Points, in no order, along strands that fork, close into loops and pass close to each other.
Two points are linked if the straight distance between their rows is under 104. Some points are linked to none.
(376): [ 12  -1  34  23  -6  -8 -20 -22 -11 -31 -80  23   7  24   3  33 -20  63
 -23   1   4  10  12  -4  31 -24   1  21   5 -21]
(656): [ 13  -2  -2 -19 -26  13  12 -61   5 -13 -18   6  -8  -4  28  -1 -11 -26
   5  24   4  -1  25  35   5  49 -22 -61  20 -14]
(28): [  0  41 -20 -15  -5  -7  -3   8  21  21 -33 -21  27  14  10   6  16  -5
 -52   0  -9 -34 -21  29  25  11  10  19 -15   9]
(727): [-27  36   0  -6 -26 -16 -19  17  27  29  13 -14 -14  30  -9  16  11   1
   9 -37  -2 -65  19  32 -11 -16 -16  33  -2  13]
(302): [-27  -9 -27  12 -17  11   7  27 -16  11  50  10 -20 -16 -23  -5  17  -8
  -2  20 -13  25 -32 -10   9 -35 -22  22 -53  17]
(677): [  9  17   7 -31  -7  29  -4 -57   4 -15 -33 -16   9 -18   8   1 -20 -18
 -16  14  11 -12  -1  28  19  53 -15 -49  30 -11]
(347): [  2 -36  16   1 -35 -14 -10 -18 -19 -26  12  13 -24 -18 -10 -14 -18  22
  14  37 -10  19  -4  28  11 -18 -30 -12 -11  13]
(660): [ 27   3  20 -21  12  25  51  32 -29   7  29 -20 -16 -14  -2 -14   2   7
   2 -35   4  19  34 -56 -61   2  -4  39  16  -7]
(375): [ 22  -2 -12   0  21  -3  -4  10   9  -9 -32  -7  15  13  18 -24  -2  24
 -17  -5   5  15  17 -11   6   3  27  26  10   6]
(106): [-25  -9 -10  13 -28  11 -30 -11  -9 -26  -5   5  21   2 -21  42   1 -18
   2   4 -30 -37 -15  40   4  52   5 -33   6 -14]
(732): [-14 -12   5  17   0   1   9  38 -28   2  50  14 -28 -11  -4 -26   0  -4
  17   6  -1  36 -17 -35 -13 -50 -27  25 -36  29]
(103): [  7  34  19  21 -38 -39  39  49  12  35  25  -7 -20   9  24   9  -6 -34
  29   9 -16  -4  23   8  16 -33  -4  19  -1  33]
(366): [ 16   6 -30 -32  26  49 -28   6 -24 -29   3  -3  32   9  13 -36 -14   1
 -17 -47  12  -2 -16 -45 -41  32  18  34  12 -31]
(440): [  5  45   0  -4   4 -12  19  -3  -9  27  -3 -28 -16  -5 -18 -14   2  17
 -40  10  10   5  10  21  20 -23 -33  27 -10  -5]
(198): [ -9 -27  44   9 -17   7  14  57  -7   4  31 -17  -9  -6   4   7 -16 -32
  47 -12  -2 -26 -35  -6  24  -3  18 -14  -9  30]
(205): [-13  -8 -41 -28 -30 -16   6  23  28  12  33  -2   3   7  26   1  -1 -47
  39   4 -13 -13  10  25  12   9  24 -20  -8  14]
(260): [ -4  42   2  15  22 -32  30  14   5  47  14  -6 -10 -14  -7 -10  14   4
  -3  13  12  23   4 -12   8 -39 -11  13 -13  11]
(726): [ -3  57  14  26  -2  -4  15  13 -21  20 -22 -11  -1   3 -22  11   6  30
 -56   4   1   5 -13  21  30 -19  -4  47 -16 -22]
(543): [ 26  12  23  18  -1 -21   2 -32   5 -25 -80  11 -10  49   4  34  -4  42
 -23  17 -15   7  21  25  42 -15  -9  20  -3 -32]
(34): [  5 -29 -11  12  -5 -11  10  44 -19 -20  44  15 -22  10  20 -37   0 -22
  31   2 -10  38  -6 -38 -27 -23  16  21 -32  22]
(393): [ 26 -30 -36 -36  10   3  -5  -3  28 -15  13  21  18  12  41 -19   8 -29
  35  18  20   8  -6 -11 -31  27  41 -30   7   3]
(791): [-16 -29  22  45 -14   1   0  53 -14  19  30  15  12 -19 -10  31  -7 -17
  34  20 -29   0 -34  -9  34 -26  12 -10 -13  33]
(18): [ -8  28  44  25   8 -56   6  32   8  12 -20  -5  -8  29   5  37  -4  10
  25 -19  -1 -22  38  11   1 -35  14  -4  11   4]
(172): [ 32  10 -23  13   7 -31  10  29   9   6 -29  -1   2  36  32 -19   4   8
 -10  -2 -17  23  40   7 -16   2  22  35   1   2]
(878): [ 23 -48  24  38  37  13  13 -15  -5 -13 -39   6  24 -13  16 -14   6   7
   1  25   0  26 -18 -42  16  22  20 -15   2  18]
(92): [ 40 -21 -28 -25  42  49  -9  14 -10 -21  -5   0  19 -12  15 -34   1 -16
 -13 -18  11  11 -15 -32 -36  54  36   1  18 -19]
(224): [ -1 -41  16   1  42  16 -10  10  -8  -4  21  -2   5 -28 -27  -3  11 -14
  13 -10  10   8 -17 -33 -24   7  14 -32  15  -9]
(192): [-26  63   4 -20 -33 -10  22  31  13  30   7 -11  -5  28  20  24  -4  -5
   0 -42  -1 -44   9   5 -11 -12  -6  44  -3  11]
(179): [ -3 -10   4   4   0 -47  -8  11  28  -7 -22  -5  -6  21  12  16  -3 -10
  25  -7  -9 -23  41  33  11 -16  13 -31  31  -2]
(742): [-10  15 -30 -40 -24  18  -9 -57 -19 -32   6  -4   9  -2  -1 -22 -11  13
 -24  -5   9  26  -6  -9   9  11 -17   5  -6 -23]
(86): [-12 -10 -26  24  -2  -2  16 -37  -7  -5 -42   3  35  -3  -6  40  16   0
 -28  27 -21  14 -17  -3  22  40  16 -21  -9  -4]
(733): [  4  11 -13 -11  20 -44  24   3  10  24  12 -21   3 -11  17  -3   4 -24
  -3  20   3  28   1   3  30 -24  10 -36   5   8]
(425): [-37   5   9  27 -21  -8 -36  23   1   6   2  25  -1   6 -29  39  -9  28
  11 -17  -5 -11 -18   9   3 -45  -9  10 -22  24]
(520): [ 25  30  35 -32  -2 -12  13  31  10   2 -17 -49 -17   4   7 -17 -28   2
 -18 -32   8 -33  10  29   3   4  -7   9  25  10]
(93): [ 16   0  11  42  18 -27  19   3  -6  17 -34 -18  29  -2 -13  29  16   5
 -32  31 -32  -4 -16  19  37  23  23 -22  12  -2]
(156): [ -7 -24  13  13   1  45 -33 -59 -29 -41 -11  23   8 -25 -28   7 -28  48
 -16   3   5  12 -14 -25  -6  14 -14  -5  23 -45]
(435): [ -2  -1  17 -12  -9  42 -20 -52 -27 -51  -1  -7  -2 -20 -17 -20 -24  27
 -21 -10  20  10 -26  -6  14  25 -29  -5   5 -20]
(597): [ -9 -33 -35   1  -3   3 -16  15 -20 -39  21  12  -3  13   8 -20   5  -7
  22 -10 -11  30  15 -26 -48   0  12  12 -12 -14]
(235): [-14  31 -13  16   0  -4 -22   4  68  54  21  11 -12  18 -10 -20  25  -3
  10 -20  11 -44  15  22 -19  -8 -19  43  -7  38]
(335): [ -7 -17  11  -6 -48 -26   8 -17  -8 -25   6  -3 -15  -5  11 -15 -19 -19
  22  33  -8   3   8  53  34   2 -28 -42  -6  24]
(167): [ -6  59  15   6 -48 -29  50  45  16  31  19   3 -24  21  15  30  -2 -12
  32 -22 -14 -17  33  -6 -14 -23  -7  36  -9  24]
(576): [ -3  16  22  29   5 -22   4   5 -16  12 -42  -1  19  -2 -34  41  12  27
 -39  15 -15  -3 -11  36  34 -15   6  -1   2 -19]
(466): [ 33 -14 -41 -34  31  18 -10  13   5   1 -14   6  25   0  37 -29   3 -29
  -1  10  13  -2 -16 -13 -34  50  41 -18  18  -5]
(491): [-17  45   3 -13  20 -15  39  27  12  38  23  -9 -13  -6  11   8  11 -12
   9 -27  28  12  -5 -35 -11 -40  -1  10  -8  21]
(606): [ -4 -29 -35  -8  26  -1 -17 -53  10  -6  22  18   7 -16 -24  -3  19  23
   1   5   8  23  15 -23  -9 -22 -14 -11   6 -26]
(505): [ 21   5 -21   7   5 -20   2 -25  10 -21 -72   1   3  49   7  23   8  28
 -32  26 -40   2  31  28  17   5  -2  17   1 -36]
(515): [  5  25  17   1  19   5   9  12 -27 -25 -15 -29   7 -29  -2  13 -16 -16
 -16  -1  12  25   0  -3   4  39  21 -53  22 -28]
(497): [  5 -23  24   5 -22  -6 -22   7 -26 -29   3  -3 -25 -16 -17 -28 -35  51
  -6   5  -6  17  15  15  -7 -27 -35  16   4  -6]
(202): [-12 -14  10  10  62  32  -3  -7  16  45  29   4   1 -23 -35 -16  37   5
 -12 -16  20  -9 -22 -34  -8 -27  -5  28 -12  21]
(163): [  3 -21  10  57   9  -1 -25  15   8  35  28  24 -17 -21 -32  -8  10  31
   4  35 -12 -14   2  14 -12 -35 -10  24  -8  41]
(300): [ 16 -15   3 -12 -13  13 -17   6 -42 -20  36 -19 -20 -12 -25 -43 -20  24
 -15 -16  -2  10  17   0 -36  -4 -22  41  11 -25]
(617): [-19  26  -9 -40  31  14  20  19 -17   5  16  -7   8  -3   4  -5   7   0
  -7 -55  29  16 -11 -55 -25 -34  -1  24  -8 -13]
(516): [ -8  -6  12  44  34  12 -18 -10   6  44   7  15   1 -37 -53  -4  28  38
 -24  20  -2  -5 -13  -3   5 -24 -11  23 -11  25]
(860): [ 15 -15  10 -24   9   7 -14 -30  38 -14 -35  -9   7  11  24 -12 -11  19
  -1 -13  25 -10  18   3  14  18  13  -5  23  12]
(384): [ 12 -16 -25 -13 -15  55   1 -68 -11 -14   6  31 -14 -10  17 -10   8 -37
   0  28  19  22 -37 -15 -24  62 -12 -37  -4 -27]
(41): [ 18   6  68  16   6  -8  30  35 -17  15  -3 -44 -14 -10  -8  -2 -12   1
  -7 -12   6 -29   7   5   9  -3  13   5  25   9]
(69): [-28 -44  22  13  -5  11 -20 -28  -2 -36  -8  24   3 -18   1  26 -19  -9
  45   9  14   2 -27 -21  13  11  13 -64  -6  12]
(311): [-10 -21   2 -28  26  27  -8  34  18  18  13  -7   7  10  22 -13  14 -34
  29 -41  27 -35 -35 -32 -22   4  31   5 -15  34]
(735): [  9  -2  -2 -28 -52   0   4 -30  -7 -29   7   4 -13 -10  19 -17 -15 -43
  20  27 -12   8  18  58  13  30 -34 -68  -5  -6]
(519): [  4  27 -38   7  -3 -31  -1  12  -1 -11 -44  -4   1  58  16  12  13   7
 -35   2 -33  17  25  28   1  -3   3  35 -10 -36]
(706): [ 22 -19  17  -5  15  19  29  25 -34  13  36 -25 -16 -26 -32 -16   1  14
 -15 -20 -11  10  31 -18 -51   6 -13  51  27 -23]
(112): [ -4 -21 -23  21  -4  29   2 -60 -20  -9 -16  20  20 -15  -4  18   7 -15
 -11  33 -15  22 -20 -12 -12  54   3 -27  -8 -26]
(15): [ 12 -25  17  -4  -4 -29 -19 -21  42 -33 -25   2  -5  22  23 -18 -14   9
  35   5   8  -4  41  18  10   2  12 -20  27  12]
(229): [  1  -6  65  27   0 -17  19  47 -18   5  10 -39   4 -20  -9  21 -17 -21
  24  -5 -12 -25  -8  -7   9   2  16 -23  26  11]
(877): [-47  19  -3  27   3  -4 -36  -8  -9   3  11  34   4  10 -33  18   7  49
   4 -28   7   4  -3 -23 -10 -60 -16  31 -28   6]
(789): [ 16  20  12 -40  -2   1   9  -4  -1  -4  -4 -43  -3 -19  -3 -22 -13 -14
 -22  -2   1 -24   0  51  15  34 -10 -25  20  -8]
(555): [  1  10  -9 -25  27  16 -10  17   1   5  -2 -13   7   6   8 -20   4  16
 -20 -49  22  -8   3 -34 -30   6  10  46   2  -2]
(843): [ -6   2 -54 -44  -2   7  10 -80   8  -4  17   9   7 -13   3 -13  -1   6
  -8   8  10  41   7 -23  -1  -8 -20 -17  -9 -34]
(752): [ -6 -29 -12 -27  11  34 -22   3   7 -36  26  22   2  17  32 -12  15 -52
  38  -5  18   0 -42 -34 -22  36  24 -42 -20  -5]
(349): [-18  20  44  40  -3 -42 -19  40  15  24 -18  19  -9  13 -21  49 -18  28
  21 -21 -10 -36   7  13   0 -60  -4  -2   5  23]
(603): [ 29  18   0 -35   6  -4  10  -8  21   8 -53 -32  26  19  22  -7  -7  -3
 -36  14  -8 -33 -18  58  29  38  -3  -7  10   3]
(118): [-13   2  -1  39 -10  -2 -25  11  31  40  35  27 -26   0 -27 -19  13  11
  18   9  -1 -24  15  22 -18 -21 -26  46 -15  36]
(478): [ -7  23 -14 -18 -42 -31  27  52   6  11  22 -22  -4  17  38  10 -25 -49
  30  -7 -10  -6  17  29  16  -6   2 -18  -2   9]
(696): [-24 -14 -48 -30 -40  -9 -19 -15  37  -6  11  17  12  23  11  21  18 -20
  23  11 -13 -25  12  34  15   4  -2 -16 -17  14]
(824): [ 16 -18  -8 -31  -7  74 -22 -71  -6 -22  20  50 -15  -2  15 -17  16 -27
  13  26  31  10  -8 -19 -43  57  -8 -39  30 -37]
(578): [ -6 -38  -6   8  23  27 -22 -78  -4 -14 -22  30  15 -23 -31  13   2  42
 -16   1   9   7   5 -42   0  -6  -5  -2   9 -29]
(23): [-18   9 -36  -9 -23 -12 -29 -31  39   0  -4  14  10  30  13   3  18  13
  -1   2   4 -12   8  16  16 -13 -10  16 -15  16]
(258): [ 12 -38 -16   1  49  16  12   3  -7  28  44  -4  -1 -25 -25  -4  29 -16
  -2   3   7   5  -7 -34 -20   6  19   2  -4  -1]
(73): [  8  15  -7  -3  28 -28  33  11 -10  -1  -7 -15  11 -16   6  10   0 -20
  -8   5   5  32   8 -11  12  10  23 -46  11 -34]
(121): [-37 -10  -5  33 -21   6   6  37 -16  14  25  16  -5 -24 -14  25   4 -11
  11  25 -14   9 -57  -3  47 -24   0   3 -35  19]

A piece is all that can be reached along the links. How many separate loops has the piece of each point below (a circle has one, a figure eight two, a Y none), and how many tips (points with one link)?
(617) => loops 0, tips 5
(742) => loops 1, tips 0
(23) => loops 0, tips 2
(597) => loops 0, tips 3

Name the points in between on the shortest way along the links from the first point to the second, in order.
(677), (791) => (789) (520) (41) (229) (198)
(576), (15) => (726) (440) (260) (491) (617) (555) (375) (860)
(118), (23) => (235) (727) (192) (167) (103) (478) (205) (696)
(515), (877) => (73) (733) (260) (491) (617) (555) (375) (860) (15) (179) (18) (349) (425)
